Each row is a point on a tangle of strands that fork, close into loops and nearly touch. The rows are in no order.
Points whose rows are less than 116 apart are linked; no others are. Some points are linked to none.
tun: [-23 -14  -2  -3  45  44   3 -17 -18  53  85 -77  32 -16  44  -3  17   7
  -9  20 -21 -18 -36]
Gamap: [-11 -22 -46 -77   4 -52  21  46  59 -37 -13  12 -27 -23 -77 -25  20 -53
  28 -10  -2  15  30]
reris: [ 11  -7  53  34 -21  32  25 -22 -34   3  -5  10  48  -7  46  41  16  47
   4   8   1  13   0]
leg: [-41  11   4  16  26  25  -2 -29 -17  55  60 -36 -10  23  60 -22  19  18
 -11  46   7 -37  -4]
fupe: [  5 -51 -54 -54   8 -69 -37  24  66  -9   0  23  -2  -2 -44  -7 -19  24
   4  -1  23  26   1]
meku: [ 20 -23  13 -29 -20 -11   5  16 -10 -20 -29  -7 -13 -43 -10 -34 -34  36
   5  19 -12  25  22]
buk: [ 35 -20 -31 -22 -33  10 -13   2 -29  15  10  -2  21  -4  -1  29 -11  29
 -13  37  -9 -32  45]
Rir: [ 13   2 -14  12   0  12 -22  -5 -15   1 -18  14   2  10   7  10 -13  -7
   4  18 -13 -31   1]
puba: [-31  12  52   8  38 -22  43  28   0 -76 -12   5 -17 -34  33 -26  10  -2
   7 -27  45  64 -37]
fetas: [-31 -17   3  -5  45 -32 -49 -25  60 -35  -2  15 -47 -12 -27   2 -12 -22
   5 -11  18  -6 -13]
mudaf: [-48  -1  18  20  25 -28   9 -18  28 -30 -18  40 -35 -16   6  24   6 -12
   4 -14  28 -27   6]
zadav: [  5 -21 -38 -23 -19 -19 -35  25  25  70 -33 -15 -10  50 -13  -2 -19  14
   9  39 -42 -33  39]
luvi: [ 24  -6  60 -30 -28  -7   9 -16 -13 -20 -37   2   8 -51  13   3 -18  31
   0  25 -22  25  28]
Monu: [ -7   4   8 -12  22  49  -8 -46 -23   9  65 -26  44 -16  41  28  25  -2
   1  17 -26 -13 -27]
misa: [ -34   32   21   -2   39  -25   44   20  -28 -101  -19    5   -6  -47
   14   -9   -3  -34   -1  -25   39   46  -32]
Mupu: [ -8 -18  -9 -60  21 -49 -17  42  63 -27  42   5 -47 -35 -11 -46  -5 -11
  29  -7 -10  48 -30]
Sol: [ -8  22 -13 -23  32  22 -62 -74  31   4  -3 -16 -41 -33   1  30   9 -31
  24  12 -29 -12  30]
gug: [ 21 -46 -28 -12  14   9   4  39  19  71  38 -27  57  17  16  39  -5   3
   3  24 -50 -27 -25]
Bipad: [ 18 -23   1 -17   0 -59  37  43  36 -66  -1  53  23  -1 -20  20   8   5
   0 -47  37  71 -34]
besi: [ 39  -2 -51 -51 -39   2 -50 -25  -5 -49 -29  -5  10 -40 -68  10 -14 -21
  -9   0  -4   6  53]
paz: [-11  -8  11 -26  40 -20 -30  18  38  -7  21 -19 -72 -25  -5 -80 -28 -13
  25   0 -23  24 -23]
sapu: [ 20  14 -30 -33 -10 -45 -14  11  16 -50  -4   4 -17 -37 -58 -20 -22 -58
  -3 -33   5  24 -31]
femo: [ 53 -19 -45 -45 -34  11 -26 -19 -15  -9 -17  -1  12 -23 -34   0  -8  15
  -1  24 -10 -22  82]
Gep: [ 13  21  -3   1   7  14 -24 -25 -25 -49  -9  17 -13 -19 -10 -10 -16 -33
  -1   6  -5 -11  -3]
Rufe: [ 46  20  -7 -15 -40  22  14  -9 -17   4   7  25  18  25 -36  33  31 -81
   1 -19 -42 -40   4]
fugo: [-28  13   6  46  40  61  35  15 -48  41  13 -29  81  27  68   9  67  37
 -17 -21  58  17 -19]
mazi: [ -8   3  21  72 -16  64   4  -4 -50 -23 -10  16   3   6   2 -62 -15  89
 -40   1  55  38 -13]
tis: [ 30  -5 -28 -24 -28  34 -29 -15  -6  36  66 -51 -37 -13  20  -2  21 -14
   3  24 -30 -23  74]
sadu: [ 45  -1 -43 -54 -40 -30 -17 -16  24 -58 -16  10   0 -33 -87 -19 -19 -44
  -2 -26   9  24  25]
konof: [-20  -8   6  13  -1 -10  56  18   0  43 -13  33   7  20  48  58  38   4
  16  -2  -3 -45  11]
Pitu: [ -1   6 -27 -22   6  23 -40 -47   1  23  42 -43 -36 -23  25  14  19 -16
  13  36 -10 -46  68]
sel: [ 28   4 -14 -44  -7 -57  23  28  45 -61  -9  32  12 -28 -47  -3  -2 -21
  -8 -43  10  37 -49]
kena: [  7 -31   7   0 -28 -14 -16  11   8  10  10  -8 -39 -28 -15 -58 -54  67
 -24  27   9   8  10]
mudu: [ -4  18  44  35  14  48  51 -10 -52  -8   8  11  33  -4  66   1  32   9
   5   3   3  16  -9]
fazig: [  0 -29 -14  24  12 -52 -27  44  22 -30  -1  24 -22  43 -13 -43 -46  16
 -10 -15  34  23 -28]
tege: [-26  23  50  60  20  78  31 -21 -33  32   1  -9  44  16  48 -22  69  32
  -8 -12  41  17 -26]
bogob: [ 24   7 -26  -7 -14  20 -24  -8   9  17  39   3  22  46 -25  49  26 -81
  -9  -7 -42 -54   5]
mebev: [ 26 -15  15  19  -8 -43  26  46 -13 -62 -35  25  14 -10  -9  -9 -23  22
   4 -59  39  66 -33]
gar: [  8  -2  77  -9 -17  17  24 -23 -34   2 -13 -19  40 -31  52  44  19  63
  -6  40 -29  29  22]
sevim: [ -9  -4 -27 -57  12 -58 -14  54  79 -27  27  -5 -57 -17 -33 -32  18 -61
  28 -16 -11  31  -3]
mudul: [ 12  32 -49   7 -17   8 -67  22 -12   0 -12 -20 -22  89 -18   7 -34 -53
 -15  16 -31 -34  29]
ravo: [  8  -2   8  71 -34  82 -19 -13 -40  18  22  20   5  22   0 -31 -16  60
 -44  15   9   5 -23]
samag: [-13 -51 -47 -63  -6 -55 -11  13  54 -14 -41  17   3 -16 -78 -10   1  -9
  26   0  13  -7  43]
suvo: [  7 -29  19  37 -11  -3  51  23 -20  46  20  13  28  48  47  40  25  12
   2 -13  17 -38   8]
nisi: [  1 -40 -49 -29  -9 -46 -50   5  35   7   4 -16 -26 -16 -27 -30 -45  58
  -8  35  24  11  21]
Vup: [-34  34  57  71  -1  63  14 -58 -27  26  -6 -12  30   1  25 -28  42  79
 -24  -4  66  34   3]
Kuf: [  6  49  -9 -31   7 -27  -3 -24   7 -65  -8 -26 -24 -70 -56  -5 -13 -70
  -3 -34  -2  31 -28]
Sen: [-34  19   5  -1  33   3  43   9 -10  25   0  16   0   0  47  60  37 -38
  28   5 -19 -51  -7]
Baz: [-21  15  55  61 -30  -1  17 -55 -23  31 -18  -8  16   4  21  18   7  82
 -11  -7  76  20  19]
buba: [ 15  13 -37  -3 -12  33 -48   3  -8  13  42 -27  10  85  -2  22   4 -69
 -16  12 -45 -42  -6]
disu: [ 46   6 -43  -8 -12 -25  10  51 -36  24 -63  23  17  44 -36   2 -45 -21
  10  -5 -54  -6 -14]
dinit: [ 30 -17 -52 -31 -14 -36 -19  44  -3  25 -64  19   4  54 -38   2 -38  -6
  11  11 -41 -16  23]
lizo: [ 28  -2  12  47  -8  -1  20  15 -38 -63 -29  22  13   3  -4 -23 -23  13
  -2 -38  48  39 -12]
fimi: [ -3  33  36 -59 -21   1  41  -4   0 -21 -46   2 -22 -56 -27  12  15 -58
  29 -11 -61  -3  18]
fosif: [ 35  11  16   9 -11 -22  26  37   5  39 -66  42  17  28  -7  22 -20 -11
  30 -22 -42  -1 -24]
Por: [ -9  60   6 -10   9   4 -10 -49 -27 -59 -21  -8 -23 -47 -13  -5  -7 -65
   7  -9 -17 -10 -17]
tuta: [-34  31  13  37  -2  -3  12 -20 -16  78  23 -23   1  14  28  -2  -8  62
 -12  39   8 -37  -3]
bedo: [-23 -31   2  57   2  11  46  18  -8  72  57 -18  40  69  43  24  31  38
 -32 -10  42 -28  -9]
mazo: [-40   3 -12  66  28  29  49  15 -27  76  48 -41  67  50  51   5  43  50
 -38  -9  59   3 -22]
dila: [  5  23 -30  -6   6 -12 -61  -3  31   1 -39 -17 -30  66 -38  -1 -32 -71
   0   0 -30 -13   6]
sose: [-33   0  29  18  37  -8 -23   4  29  -2   3 -17 -61   2  11 -83 -25   7
   9   5  -7  12 -38]
Tapu: [-20  -9  54  41  29  -3  24  18   3 -27  -1   8 -27 -13  24 -72 -12   9
  12 -25  33  46 -44]
siguz: [ 17 -10  31  39 -69  58   7 -18 -34  38  33  -7   3  -8   6 -10 -19  89
 -36  32  -4  15 -19]
Fetev: [-51  37  12  14  56  17   0 -20  -6   9 -12  10 -29   8  43  23  29 -48
  27   9 -24 -44 -21]
nif: [ 19 -29  -6 -33   1  21   3  -4   7  37  57 -36  50 -22  10  50  19 -20
  -5   6 -42 -26   5]
vafi: [  3 -25 -22   1  -5  -4  -6  28  27  92  10 -12  23  52  21  29  -9  17
  -3  25 -43 -37  -3]
Bagaf: [-23   7  18   5  -2  -8  24 -12  24 -32 -42  62 -20 -13  -7  47   9 -39
  17 -30  -5 -34  11]
kesi: [ 21  13  37  -4 -32  11  38 -13  -2 -14  -4  48  10   1 -10  39  31 -59
  -1 -23 -27 -44  11]
pese: [-37  11 -26 -13  51 -16 -66 -33  50 -16  -9 -15 -58 -16 -17   7 -11 -30
  22   6  -8 -14   8]
Nonov: [ 11  -4  17  70 -10  48  19  15 -60 -38 -24  22   9  27   0 -51 -10  43
 -21 -26  50  44  -6]
kip: [-31  33  35  38 -23 -18  34 -48 -13  61   5 -12  14  -5  28  31 -12  96
 -11  21  39   9  12]

How many points has the smallest loop of links through each point below? Write - if it is on no loop.
Gep -> 9
mebev -> -
Sen -> -

A tip is a point with one link. Name the tips that can be reached along the links from each point below, in the order of the rows.
leg -> misa, fosif, Fetev
fetas -> tis, dila
ravo -> siguz
